Points, in no order, along strands that fork and pass close to each other.
Points whose rows are less than 51.3 apart are linked; no others are. Some points are linked to none.
k529: [-13   3 -13  -6 -20  -8   8  -9   4  -4 -18   5  -6   9 -17  10  27   3
   6   7   7  -6  37  -9 -15   7  10   3  11   3   6  34  10  10]
k466: [ 15   0  23   2  11   4  13 -11  18  26  25   3 -14  -3   0 -18 -19   2
   8  10  -1  20  18 -14  10   1 -15 -29  10 -14 -18  -5   5 -26]
k863: [ -8  11   5  -5  -2   1  -5  11 -15 -17  -5   6   7  11   1  17  -6   2
  -4 -13  27 -25 -12   6  -7   4  -8  -2  -8   8  -3  -8   8   8]
k344: [-15   4  20  -8   2  13 -11   9 -12  -6  -1  -1   9   1   3   6 -22  -2
   1  -1  -7  -5  -2   6  24   2  25  -7 -26  -2  16 -12  16   4]
k281: [ 10  11 -18   2  10  -6  -6  -6  21  -7  19   0  17   7   6  -7   2  -9
   2  -2   4  -7 -33   5   1  -6   1  11 -10   7   4 -23 -12   9]
k218: [  9   8 -17 -16  -8   0 -17   0  23   0   7   1  13   1  12   9  -1   1
  -2   4   8  -1 -19  -9  12  -6  23   6   0  -5  14 -12 -29  10]
k330: [  8   7  -3  -3  -1  -3  -6  11  23  14  21  -9   9 -12   5  13   0   6
   7   5  -6  19   2 -20  22  -5  13 -19   3  -9 -10 -12 -17  -9]
k145: [-11  14  -6   8  11  -9   6   1  -5 -22  12   2   4  12  -3  -6  -5  -5
 -16  -2  13 -28   2  17 -10  16  -6  -7 -14   7 -11  -5  18   3]
k486: [  2   8  19 -16 -14  -8  -5   7  18  19  18  -3  -5 -12   2  21  -5   4
   4 -11   1  15   9 -27   5  -4   0 -12  19 -29 -19   7 -13  -5]
k820: [ -9  11  -4  -6 -22 -11  -4   5  13   1  -2   4  -3  -7 -11  17  11   4
   9   3   7  17  20 -23  -4  -2   8   1  13 -15 -10  26   1  13]
k899: [  9  -6  18  -1   0   1   9  -9  -2  17  -1   8 -26  -6  -7  -9   5   0
   8 -12   8  22   5 -10 -25 -12 -24   7  22 -14 -13  24  -7 -14]
k429: [ -4  -3  22  15  -1   2  -8  -6 -25   7 -16  -3 -10 -10   7 -26  -7   4
   2  24  -7   7  11   4  13  17  15   9  11   1  17 -22   7 -17]
k737: [ -3 -15  -4  13   3  -4   8   2  -8  -7  -8 -10   1  -8   4 -22   8   8
  -9   6 -24   2   6  16   1   2 -13   6  -3  21   7   0  -2   1]
k422: [  2   3  21   7   6  16   9 -16 -14   3  11  11 -31  13  -4 -14 -18   7
 -19 -16  10 -17  -4  13 -16   3  -7   1  -1 -16 -11  -3   5  -5]
k508: [ -3 -10   9  19  11   4   9  -9 -15   1   2  -2 -17  -2  10 -31 -16  11
  -8  -3 -14 -10 -14  20   5   2 -20  14  -3   0  -3 -10  -7  -9]
k199: [ -6 -23  25   1  10   7  13  11 -25   2 -11  -4  -3 -10   7 -18 -19   3
  -3  -5 -20   1  -4   2  18  -3 -24   0  -4  -6 -10  -1  11  -3]
k939: [  0  -2  19  -7  -5  14  -6 -10   1   2  13  -4 -14  10  20   3  -9  19
  -4 -21  -1   2 -10  -7   2  -9  22   0  -1 -13  -1 -16  -6   9]
k270: [ 17 -21  -3  -1   5   5  -9   4  13  -1 -11  -3  21 -14   7 -15  14   0
  13   1 -15  18 -18   4   6  -4   3  21   5  23  22 -16 -15  20]
k992: [  6  -7  22  -3  -1  15  -7  -6   6  12  18 -11 -14   9  22  -4 -18  22
   8  -9 -12  10  -1 -10  18  -5  12 -11  -1 -13  -7 -23  -1  -2]
k305: [ -5   1  21   7  -1  -1  -5 -15 -19  11  -9  -2 -24  -2   5 -17  -5   5
  -8   6   2   1   2   7  -8   9  10  12   3  -8   9  -7   0 -15]
k545: [  3  -9  -2   4   2   1   3   2  -6 -19  -6  -5  -1   7   7  -7  13   6
 -10 -21 -10  -9 -12   6 -17  -5 -16   7   3  20   0  -8  -4  19]
k843: [ -2  16   1 -14 -16  -5  -6  -2  10   3  -1   0  -6   1   6   4   7  12
  -3  13  10   9  12 -12   1   0  28   4  11  -6  19   1 -26   5]
k9: [  0  -4 -33   0   5 -11   1  12  17 -12  -2   0  25  -1 -15   4  14 -18
  -2  18 -17 -15  -6   8   7   1 -23  -1  -6  29   8   1   7   6]
k478: [ -5  -4  -1  -3  12   2  -3  12   6 -16   5   6  25 -11   3  -9  -8 -13
  10  12 -25   4 -12  16  27   2   4  -4 -20  18  26 -13   5   7]
k639: [ -1  -5   3  12  -2   1   7   8  -7 -10  -4   5  -5  -8   4 -17  22   1
  11   6 -21  24  27   3  -4   5  12  -2   4  19  12  11   6   5]
k40: [ -7  22 -21   3   2 -16  -3  -5   7 -17  10   3   9  19  -5  -4  -3 -13
  -7  13  16 -31 -10  13  -3   8  -7   2 -13  16   2 -16   8   3]
k15: [ -4   6  -6  10   8  -9   3  -6  -5   8   1  -3  -6   0  -5  -2  -7  -1
 -10   0  14 -13  -8  12   2   4 -12   3 -12   1  -2  -1  -1 -10]
k452: [  4   8   4 -18  -2   4 -18  -8  19  -1  10  -2  16   4  14  -4  -6   6
  -1   9   0   1 -11  -2  21   1  30   4  -3   1  30 -21 -15  14]
k163: [ -6   3   2 -15   2  14 -15  18   3  -6   2  -2  13  -1   0  28  -2   1
   3 -19  11  -5 -22 -15   9 -10  11  -4  -8  -2   0 -10   0  20]
k918: [ -5 -15  10 -10  -7   6  -2  14 -16  -1 -20  -9  -1 -10  -7  14  12   7
   2 -14  -3  15   2 -11   0 -10  -5   7   0  10   6  10   6  11]
k543: [ -4 -10   4   9   3  -2   4   6 -14  -1  -9  -3  -2 -14   3 -18  10   3
   3  11 -16  17  15   5   9   5   2  -1   0  17   6   0   6  -4]
k425: [ -7  18  -2 -17 -18  -3 -10  -4   3  -1  -3  -1 -10   6   4  21   0   5
  -8  -3  22  -9  -4 -12  -2  -6  22   4   9 -19   7   4 -22  10]
k133: [-13  26 -28  -6 -11 -14 -11  -7  13  -6  -8   7   3  14 -11  10  -3  -9
  -9  30  21 -23  10   1   6   9  14   5  -6   1   7   0   4   9]
k885: [ -5  -7   6   1   4   5   3  18 -22 -16 -11  -4  20 -17  -1   6 -14 -11
  -3   4 -21  -2  -6  17  17   3  -5  -7 -24   8  18   9  19   3]
k221: [ -3 -19  17   6   4   6  20   8 -23  -6  -6   0  -7 -10  -4 -12  -7   4
 -11 -19 -11   2   8   0  -3  -2 -23  -4  -2  -4 -15  15  19   6]
k646: [ 14   9   1  -9 -11  -2 -10  -3  18   5   2   2   2  -3  16  -7  12  12
   0  10   1  18   9 -14   7   2  31   6  19   0  22 -11 -32   6]
k637: [ -1  -4   2   9  17   4  -6   1  14   4  16  -2   9  -1  16 -15  -7   4
  12  14 -18  18   2  -1  32  -1  17 -19 -13  12   7 -26   0  -9]
k406: [  3  -4  -4 -22  -4   0 -11  10   3 -32  -8   5  24  14  -5  15   6  -9
   6  -7   9 -17 -26  -2  -1   4  -7   9   0  22  22 -16   2  27]
k612: [ -3  -3  18 -11  -5  14 -14  -7   1  -4  -3  -3   9   3  16  -6 -12  14
   3  -6  -2   1 -18   2  18  -5  28  13  -5   2  27 -26  -5  15]
k824: [ -1  -6  -3  -1  19   1  -8   1  17  -5  15  -1  21  -7   9 -12  -5  -3
  13   8 -15  10 -17   6  31  -5  11  -4 -18  15  12 -27  -2   7]
k874: [  8  -7  -5  -9   4   7 -14  11   8   5  -1  -5  20 -14  -3  23  -3   2
  10  -8   5   8 -35  -7  12 -12   5   9  -1  -3   4 -12 -15  13]
k738: [  5   0  15 -16  -8  -2  -8   9   3  20   4  -6  -3 -11   6  18  -3   2
   4 -11   7  24  -7 -24   1 -13   1  -3  21 -26  -9   4 -26 -12]
k768: [ 16  -5 -31   3  -2  -2  -6  -5  15 -11   1  -6   2  22   5   0  21 -10
   4 -13   2  -6 -14   0 -33  -8   0  24  15   8  -1  -4 -23  11]
k325: [ 11   4  25 -13  -5   0   1  -2  19  20  27  -6  -8  -5   5   4 -14   5
   7  -5  -6  18  19 -22  12   2  -4 -28  10 -21 -16  -1   1 -14]
k153: [  5  -3  11   4   7 -12  -4 -10 -18  25 -16  -7  -7 -10  -5  -8 -16 -13
  -4  22  13   7  -1   9   0   6 -12   2  -3  -7   7  -4  -1 -41]
k79: [-12  -9 -18   4 -11  -7  13  -4  -1 -18 -13   4  18  18 -11  10  26   0
 -14   1   1 -32  24   6 -19   3 -10  -8  16  16  -9  19  13   3]
k69: [ -6  15   4   7  -1   1  17  -1  -3  -9  15  12  -1   1   2  -1   6  -9
   1  -2  -7  -1  23   7  -8  11  32 -12 -20 -11   1  23  25   8]
k519: [  5   0 -11   9   4  -7  15  -6   2  18  -1   2 -13  -9 -15  -1   9  -3
   2   3  12   5   5  -5  -6  -2 -26   3   2  -5 -15  21  -1 -19]
k599: [  4   4 -22 -13 -18   3 -16  -2  -1  -2 -13  -6  -5   9   4  23  -2   2
   6  -8  19   2 -13  -5  -6 -10  11  14  16 -16  12  12 -31  -3]
k915: [  8  -2 -10  -5 -11   4 -10 -14  -5 -14  -6  -4   2  24  11  -7   1   2
   3 -24  10 -10 -25  12 -25  -3   8  25   9   6  23  -5 -22   7]
k997: [ -2 -14 -21   3   1  -5   2  15   3  -8 -14  -5  31  -5 -19  19   9  -7
  -5   6  -5 -24 -10  11   7  -2 -35  -9   0  23  -3   8   3  -3]
k355: [  3   1  23  -5   7   9  12 -13  -4  13  15   9 -20   3 -11  -7 -18  -1
 -14  -8  17 -11   6   0  -8  -1  -6  -8  -7 -23 -15   1  12 -10]
k59: [ -1  -6  11 -11  -8   4 -13  -4  -8  -4 -18  -4   4  -5   1   3  -5   7
   2  -1   6  -2 -25   6  11  -4  10  17  -3   9  32 -16  -8  10]
k53: [  0   0  11  17   5   8   4 -14 -18  -6   6   6 -29  10   4 -21 -19   8
 -15 -13  -2 -20 -12  27 -21   8  -7  12   0  -8  -2  -7  -2 -11]
k308: [  3  -9   1  -4   1  -9  -5  -7 -20  21 -23 -12  -6  -4  -7   5  -7 -12
   0   9   9   6  -9  11  -3  -2 -15  12   2  -2  14   7 -10 -34]
k528: [-15   2   8  -8   7   3  -9  15 -13  -8  -7  -2  17 -10  -9  14 -17  -9
   0   2   0  -6  -9  12  24   5   7  -7 -27   5  16  -5  17  -1]
k591: [ -3  -9  28   3   4  19  -1 -10   3  10  19   6 -24  11  13 -16 -13  20
   6  -4 -19   5   9  -6   8   2  11 -15   3 -11 -13 -12  12   1]
k489: [  1 -19  -9  -3  -2   3  -2  11  -7   0 -23  -7  17  -9 -17  24   8  -2
   0  -2   2 -11 -18   7   8  -5 -30  -1  -3  18   6   5  -1  -2]
k173: [ 12  -2 -21  13  21  -2   8  12  12   6   6  -2   4 -11  -8   3   8  -1
   5 -15  -6   7  -8  -2 -13 -13 -20  11   0   5 -25  -6 -12  11]
k48: [  5   6 -19  13  17 -10   4 -10  15  -8  19  -1   5   7  10 -19   2  -6
   0  -5  -1 -11 -25  16  -1  -3 -14   8 -13  13   0 -18 -12   1]
k644: [-10   3  16   2  -8   0  -3 -11 -23 -10 -14  -3 -17   6  -7   5  -1   3
 -18  -8  15 -22   8  14 -22  13   0   6  -2  -8   3  -2  13  -3]
k832: [ -4  -2  18  17  -3   9  13   6  -6 -11   9  16  -9  -5  11 -17  14   1
  17 -11 -27  27  26  -1  -5  -1  17 -10   5  -2  -4  19  21   6]
k219: [ -6  -2   2  20   8  -5  10  -4 -12  -8  -3  -9  10  -8   3 -20 -22  11
 -15   5 -17 -17 -19  30   5   8 -37   2  -9   6   2 -13  -1  -8]
k114: [  9  -1  22   3  15  -2   7  -3  -6  30   5   0  -3 -12   4 -17 -14  -7
   6  13   8  25   7 -14  16  -1 -11 -21  10  -4  -6  -6   1 -28]
k796: [ -7   4  -2  15   3  -5   7   3 -11 -26   3  -7   8   1  -4 -14 -10   5
 -26  -2  -2 -26   3  27 -13  20 -23  -8 -10   7  -5  -4  17   1]
k967: [-11   8  22  -2  -8   1 -12 -20 -14   4 -12  -3 -20  -2  -8  -5  -3  -1
 -16  11  15  -6  14   4 -15  18  15  11   1 -23   6  -4  11 -14]
k962: [  1   8 -29   3 -11  -8 -11  -6  -1  -6 -17  10   9  17  -9  27 -10 -10
  11  12  23 -28  -8   6   3  -7 -18  -2   6  13 -16   5   0  -8]
k50: [  4  19  -7   4   0   1   7  16  19  -1  14   8  19 -10   4  11   5 -12
  20  12 -15  25  22 -16  15  -1  28 -17  -7  -2   0  20   4   1]
k879: [  0  15 -12   0  -1  -4  -2  14  23   9  18   1  15 -15  -3  12   5  -1
  11  12  -5  21  13 -23  20  -1  15 -15  -1  -2 -18   5  -5  -2]
k339: [  8  12 -30  -7   0 -11 -14   8  31   6   7   6  14 -10   1   9   6  -6
   5  23   3   5 -10 -13  15  -6  16   4   2   3   0  -6 -23   8]
k707: [  5 -17  -4  -2  -4   0  -2  -1 -14  14 -27 -10  -8  -2  -6  14   6   0
   5  -8   4   4 -13   5  -9 -12 -16  15   9   6  13  10 -17 -19]
k970: [ -7  13  20 -10   4  13  -6  10  -8 -13  -2   8   5   4  14  11  -9 -13
   0   3 -13   0  11   6   8   0  39   0 -21   0  28   2  15  16]
k49: [ -1   2  -6   6   0  -4  -5  -7 -10  -5  -9  -8   2   5  -2  -1  -6   2
  -6  -4   2 -17 -20  22  -6   3 -15  13  -3  12  18 -12  -9  -9]
k451: [ -7 -23  17   2   0   9   4  17 -30  -8 -18 -11  11 -17   1  -5 -13   2
  -2  -1 -25   6  -6   8  19  -1 -17  -2 -13   3   4   7  17  -1]
k934: [ -5 -16   0   1 -13  -5  19  -6 -22 -10 -22  -1  10  11 -18  17  15   8
 -16  -8   9 -28  23   6 -17   9 -18  -9  11  -4  -6  20  18  -5]
k332: [ -1   0 -15   4  -6  -2   6   8   0 -17   0   7   3  12  -3  14  19   2
   0 -18  11 -18   9  -5 -24   1 -15  -1  10  11 -28  13  11  18]
k251: [  3   9 -37  -3  -9  -9  -9  -6  11  -4 -13   3   8  16  -3  18   4 -10
   4  15  14 -20 -12   3  -3  -8  -7   9  11  11  -2   5 -10   2]
k850: [  1 -23   8  -3 -11   5  -3   3 -15   7 -29 -12  -6  -6  -4  13  21  11
   2 -18  -5   6  -6  -2 -15 -14 -14  15  14  11   8   7  -7   1]
k801: [ -7   6 -17  -3 -10  -6  -4   5  -8 -14 -18   3  16  12 -14  21   0  -6
  -1   7  19 -31   1   8   0   7 -13  -3  -5  15  -5   2  14   4]
k718: [  2 -15  -2  10   4   5   9   3  -4  -8  -5  -3 -14  -1   0  -2  16  10
 -10 -26  -9  -5   0   5 -23  -6 -23   4   7  12 -13   7  -4  12]
k614: [ -6   4  16  -8 -16  -8   0   2  -3   8  -4  -1  -9 -10  -6   9  13   5
   6  -1  16  24  14 -22  -5  -2   3  -3  16 -16  -3  19  -1  -2]
k154: [ -3 -16   6 -11  -4   6  -2  21 -14   2 -22  -1  11 -19 -15  22  11  -4
  10   1  -5  18   5  -9  12  -7  -6  -3  -8  10  12  18  11   3]
k365: [ -8   9   3 -11  -5  -4   4   8   6  12  14   1   9  -4 -10  10  -9  -6
   4   9   9   9  16 -18  21   7  14 -19 -15 -18  -8  17  16 -12]
k258: [  6   0 -11  -5   0  -4   3  -2  -5  19  -5  -4 -12  -2  -9  16  -3  -9
   7  -1  19   2  -4 -11  -5 -12 -23   5   6 -15 -12  17 -10 -20]
k164: [ -8  20 -24   9 -11 -12   0 -17   3  -6  -5   5  -7  17 -13   5   3  -6
 -11  19  23 -36  14  12 -14  16   5   2  -1  -2  -6   6   8  -4]
k148: [ -3   3   0   1  13  -3   1   0   5   9   9  -3   2  -4  -2   2  -7   2
  -1  -2   7   2 -16   2  18  -7  -2  -3 -14  -1  -5 -10  -6  -7]
k324: [  4   9  -9  10   8  -2   3  -2  19  10  19   4  -9  -7   6 -10  14   9
   4   1  -3  18   2  -7  -4  -6   9   0   7   2 -14  -3 -13   0]
k262: [ -7  21 -25  -8   1 -14  -9  -1  13 -13  -4   8  15  16 -14   6  -3 -20
  -4  26   6 -28   4  11   6  14   0   8 -11  14  19  -6  10   7]
k151: [  9 -13  16  -3  17   7   6  -6 -12  24  -4   2 -16  -3  10 -15 -31  -6
   3  -2   5  16 -10   0   0  -9 -16   5   7 -10  -2   3 -13 -32]
k783: [-15  11   5 -11  -1   7  -9  15 -11 -16  -5   2  10  10  -4  20  -5  -3
  -3 -13  19 -15  -6  -5   2  -2  13  -8 -16   2   4  -2  13  18]
k197: [ -2  -2  14  22   9   3   0 -14 -11  16   3   3 -16   1   8 -34  -7   3
   3  21  -7  11  14   2  15  15   7  -9   9  -5   0 -21   4 -25]
k726: [-14  -1  23   3   3  11  10  -6 -12  -7   9   8 -10   2   2 -10  -9   2
  -3  -6 -13   2  22   6   0  12  26  -9 -16 -15  -7   7  30   1]
k976: [ 12  -5 -14  -9 -11   5 -14  -6   2   3  -9  -5  -1   9  11   4   6   6
   6  -9   9  10 -15   1 -16  -7  18  23  11  -2  22   4 -34  -1]
k83: [  1  -2  -9  10   6   0   4  11  10   2   2  -1   0 -14   1  -4  24   6
  11  -9 -17  29   8  -9 -12 -10   7   8   9   9 -14   0  -3  18]
k470: [ -8   8  -7   9   5 -11   4  -1  -5 -20   3 -12  23   1  -2 -15 -10   1
 -17   8 -19 -21 -16  28  -8  15 -33  -1 -10  17  10 -19   4   0]
k712: [-14  -6   6  18  14   2   0   1  -1  -3  11   4   3   2  17 -29 -10   2
   7  15 -26   2   9  16  26   4  13 -10 -14   8   5 -24   7  -3]
k68: [ 11 -16 -12  -8   4  -1  -7   8  12   3 -17  -2  14 -12  -7   4  21   1
   9  10 -10  13  -5  -1   5  -4   0  13   4  25  21  -3 -10   8]
k440: [  1  -1 -22   6  10  -7   7  18   5 -23   4  -3  21  -4  -4  -2   7 -19
  -5   6 -19  -4  -2  15   4   2 -13  -9 -19  22   5   9  13   8]
k914: [  4  -1 -27   7  -3  -2   0 -10   3  -2  -3   1 -16  18   3   5  17   4
   2 -13   7 -12  -5   7 -29  -7  -6  14  14   6  -2  11 -19  -2]
k896: [ 20  -7 -19  -1   1  -2  -6  -2  18  -4   5  -8  12   6   5  -3  18  -8
   5 -11  -5   6 -19  -1 -20 -10   7  25   6   4   0 -12 -23  23]
k830: [ -5   0  10  -1  -9   2   9 -10 -17  -7  -2   5 -19   7 -13   3   8   6
 -10 -18  21 -16  11   3 -22  10  -6  -5   2 -11 -11  16  19   7]
k89: [ -1   9  10 -14   4   6  -5  13  -9 -31  -8   8  13  12   9   6   0 -18
  -3  -1 -22 -10   2  12  -2  -1  16   5 -17  12  32   4  14  26]
k111: [ -4 -15  23  12   3  19   9   0  -2   0  14  14 -21   2  14 -25   1  16
  15 -12 -27  18  16  -6   4  -2   5 -10   9  -8 -19   3  14   8]
k300: [  5   7 -10  -8   3   0  -9   2   9  16  13  -7   4  -3   5  18 -17  -2
  -2   3  12  -1 -22  -5  18  -6   3  -4  -6 -13  -2  -6 -22 -18]
k882: [ 16  -3  12  -9  -2   3 -10   1   9  21   8 -11   6  -9  12  11 -13   7
   6   1   0  18 -13 -14  26  -6  10 -11   0 -11   2 -17 -24 -17]
k859: [  0  -5 -13  10  14  -6   7  -1   7 -13   8  -7   1   1  10 -20  10  -1
  -6  -7 -13  -2 -10  10  -5  -3 -13   6  -7  18  -4 -10  -3  11]
k200: [ -9  15 -19 -13 -27  -8  -8  -5  15  -3 -17   7  -8   4  -6  18  18   4
   3  15  10  -1  24 -17  -4  -2   9   5  20  -3   2  22  -8  16]
k224: [  8  -3   1   7   9   3  18  -4   7  14  10   3 -19 -13  -9  -8   6   2
   3 -10   4  13   6  -6 -12  -9 -25   5   5  -6 -25  15  -5  -9]
k575: [-11   9 -11  -2 -11  -7  12  -3   0  -8  -2   3  -2   2 -14   4  13  -3
  -1   8   3  -6  26   1 -10  14  19  -1  -9  -4   1  26  20   8]
k835: [ -6  18 -22   3 -18 -11   0 -13  -1   2  -5   6  -8  14 -15  13  -1  -4
  -3   9  27 -20   8  -4  -5   4  -4  -2   4 -12 -20  18   4  -4]
k626: [  0   5  21   1   1  -9   3 -18  -6  17   2   6  -9 -10 -10 -21  -1  -3
  -4  19  12  13  20  -5  -8  23  13 -15   4 -21  -5   0  19 -27]
k397: [ 21 -10  12  -5  -5  10 -10   6   5  22   1  -9   7 -12  13  12  -3  11
   8 -16  -3  30 -17 -17   7 -11  12   5  14 -19  -4 -13 -28  -8]
k261: [  1  -6 -22  -9  -2   1  -6  14  13  -3 -13  -4   9  -4 -12  22  21  -4
   9  -3  -5   6   2 -12 -15  -9   0  14   9   9  -5   2  -3  28]
k150: [ -3  15  -9   4   7  -1  -4 -15  17  -4  26  -1 -10  19  15 -12   1   3
 -10  -5   5  -9 -11   6  -8   0  22   1  -5  -3  -1 -15 -11   8]
k499: [  2 -10  31  -6   5  10  15  -4   2  12  17  10  -5  -3  -3 -14 -15   1
  14  -7 -10  18  22 -11   9   3   4 -23  -1 -20 -12  10  30 -14]
k615: [ -2  17 -18  -5   8  -9  -7  -7  26 -13  26  -1   5  18  11  -7   8  -7
 -11   6   3  -7  -8  -6  -2  -3  18   4  -8   4   0 -17  -5  19]
k435: [  0  -1   9   0 -12  -3   0  -6  -2  12  -6   0 -21  -6  -4   5  22   9
   6  -6   7  26   8 -13 -20  -6  -4   8  19  -5  -3  16  -6  -5]
k721: [  5  -2  -5  -4  -3  -1  -4  17  10   7 -11  -1   6 -16  -9  17  22   5
  14  -2  -6  28   5 -17 -10 -11   6  13  19   4  -1   1 -11  19]
k416: [  1   2 -25  -8  -7  -2  -8   9  10 -17 -12   5   9  14  -6  21  21 -10
   3  -5   2 -13  -1 -13 -15 -10  -6   7  12  15 -12   3   3  29]
k194: [-14   9  22 -16 -14   7 -11  -8  -8  -2   3  -1 -16  12   9  14  -2  13
 -13 -17  13  -3  -2  -9  -5   0  26  -2   1 -17   8  -5  -3  15]
k589: [  0   9   3  -7   5   1  11  -4  -2  15  13   3  -7   2 -10   8 -18  -3
  -9  -3  25 -11   2 -11   5  -2 -11 -11  -8 -21 -20   7   8 -11]
k897: [-10 -12   5  25  15   1   9  -6  -4  -4   9   3 -10  -2  16 -39  -9  13
  -2   9 -24  -4  -6  21  13   4  -8   3  -1   3  -3 -19  -2  -2]
k541: [ -3   0 -16   5  -6 -10   5   3   0 -24   2   3   2  30  -1   2  18  -2
 -12  -3   7 -33   9   6 -24   8 -14  -5   8  21 -14   6  11  11]
k933: [  0   3  31  -5  -1  -2   5 -13  -1  17  14   1  -3  -2  -4 -14 -17  -1
   2  11  -1  14  27 -13   5  21  18 -30   3 -26  -4  -1  29 -20]
k374: [  4   3  13   7   5 -16   2 -13 -14  21 -12  -3  -5 -15  -9 -20  -3 -12
  -4  28  12  14  14  -1  -2  17  -3  -5   8  -8   1  -4   9 -35]
k719: [ -3 -13  10   1  -5  -1  -4   0 -18  -1 -23 -10   1  -8  -1   0  -8   7
  -6  -2  -9  -6 -19  16   6  -2 -18  11  -4  14  20  -9  -3  -5]
k710: [  4 -16  -4  -5   1   0   0  16  -2   4 -25   0  15 -17 -14  10  16  -1
   9  18 -12  14  15   1  12   1  -3   1   2  26  23  13   0  -5]
k902: [  4  -5  30   9   6  14  -5 -17  -6  26   9   4 -23   7  11 -29 -21   7
   5  21 -10   0  11   1   5  14   5 -15  14 -19  -6 -23  13 -26]
k554: [  8 -11  19  11  18   1  11  -5 -14  26  -2   3 -12 -12   5 -28 -18  -6
   3  15  -1  15   2  -1   7  -3 -24  -7   8  -4 -11  -8  -2 -31]
k857: [ -4  19   0  -6  -2  -1   3  15   4   2   4   5  15  -7  -1  13  -5 -15
  11  16  -2  10  18 -10  21   6  31 -14 -20  -4  12  18  13  -4]
k668: [  0 -13  30  10   2  10  20  -3 -16  -1  11  17 -12  -1   4 -22 -10   3
   8  -4 -24   7  23   3   2   9  10 -18  -4 -28 -10  16  34  -9]
k603: [  4 -18  18   9   5  13  18   3 -11  -4  -6   3 -19  -8  -1 -13   3  11
  -9 -26 -10   4   4   1 -18  -8 -30   4   7   0 -19  12   2  10]
k184: [  9  12 -33  11  12  -4   3   3  20   7  16   5  -2   2   1   6  -1  -5
   1 -10   9  -5 -16  -6 -11  -9  -9   8   2  -2 -26  -2 -16   7]
k273: [ -1  -2   2  -1  -1   8   6  18 -14 -26  -9   0   9  -4   9  10   6 -12
   0  -9 -22  -3   7   7  -9  -3   7  -3 -14  10  12  22  17  22]
k331: [  2  10  -2   9   6   2  -1 -15  20  11  33   1 -19   7   9 -13   0  12
  -8   1  -1   2   2   1   0   2  16  -9   1  -7 -10  -6 -14  -6]
k549: [ -3   8   3  -7   4  -3  10   5  13  12  20   2   5  -7  -9  11 -10  -1
  -1  -3  13   2   9 -19  17  -2  -4 -16 -15 -17 -23  11  12  -8]
k121: [ -3  -2 -12  -2  -2  -3   7  18  -7 -28  -6  -2  23  10  -3  11   6 -14
 -12  -4 -13 -18   6  10 -11   4 -11  -8 -11  18   6  13  17  12]
k887: [  4  15 -39   2  -3 -10  -9  -2  22  -2   6   6   3   6   2  11   6  -9
   2   9  10  -5 -12  -8  -3 -10  -1   7   6   1 -15  -2 -17  10]
k759: [  9   4  -1  -6   9  10   7   1   1  14  10   2 -14   3  -5  12 -24  -7
  -2 -17  21  -1 -10 -11  -6 -13 -19   1   1 -20 -16   9 -13 -19]
k157: [  0   3 -12   1 -10  -7  16 -10  -7  -4  -4   9  -7   9 -19  10   3   3
  -1  -6  30 -22  11  -4 -14   7 -14  -6   3 -15 -22  21  20  -1]
k86: [ 22 -18  -9   9   3   4  -4  -6  11   2  -2  -8  10  -6  15 -23  16   4
  11  -7 -13  20 -15   6 -12 -10   7  26   8  12   7 -13 -23  16]

A fork is a point with three links, a tip a point with one. Leave the first point through the second and follow the links. Name the first fork or tip that comes.
k967 / k644 -> k508
k541 / k332 -> k859
k163 / k783 -> k887
k549 / k365 -> k882
k850 / k918 -> k914
k48 / k281 -> k934
k470 / k796 -> k902
k882 / k330 -> k589
k718 / k603 -> k489
k859 / k737 -> k425

Follow the links from the first point to the second, and from the first to the third. Name the last point that the two ways share.
k365 / k796 / k614 -> k589
k639 / k451 / k332 -> k859
k612 / k519 / k508 -> k589
k59 / k738 / k50 -> k882
k452 / k151 / k508 -> k882

A fork is a point with three links. Follow the links from the first point to the second and name the forks in between, in order.
k882 / k712 -> k589 k508
k184 / k719 -> k887
k470 / k529 -> k508 k589
k721 / k543 -> k859
k796 / k719 -> k508 k589 k882
k486 / k50 -> k882
k163 / k738 -> k887 k882
k324 / k646 -> k859 k425
k365 / k173 -> k882 k887
k614 / k466 -> k589 k882

Name the points in between on the shortest way along the links from the first point to the second, in order.
k545 / k646 -> k859 k737 k543 k639 k832 k111 k591 k992 k939 k194 k425 k843
k68 / k153 -> k710 k154 k918 k850 k707 k308
k261 / k639 -> k721 k83 k324 k331 k150 k615 k281 k48 k859 k737 k543
k589 / k69 -> k759 k258 k519 k224 k899 k435 k614 k820 k200 k529 k575
k305 / k219 -> k967 k644 k830 k157 k835 k164 k133 k262 k40 k145 k796 k470
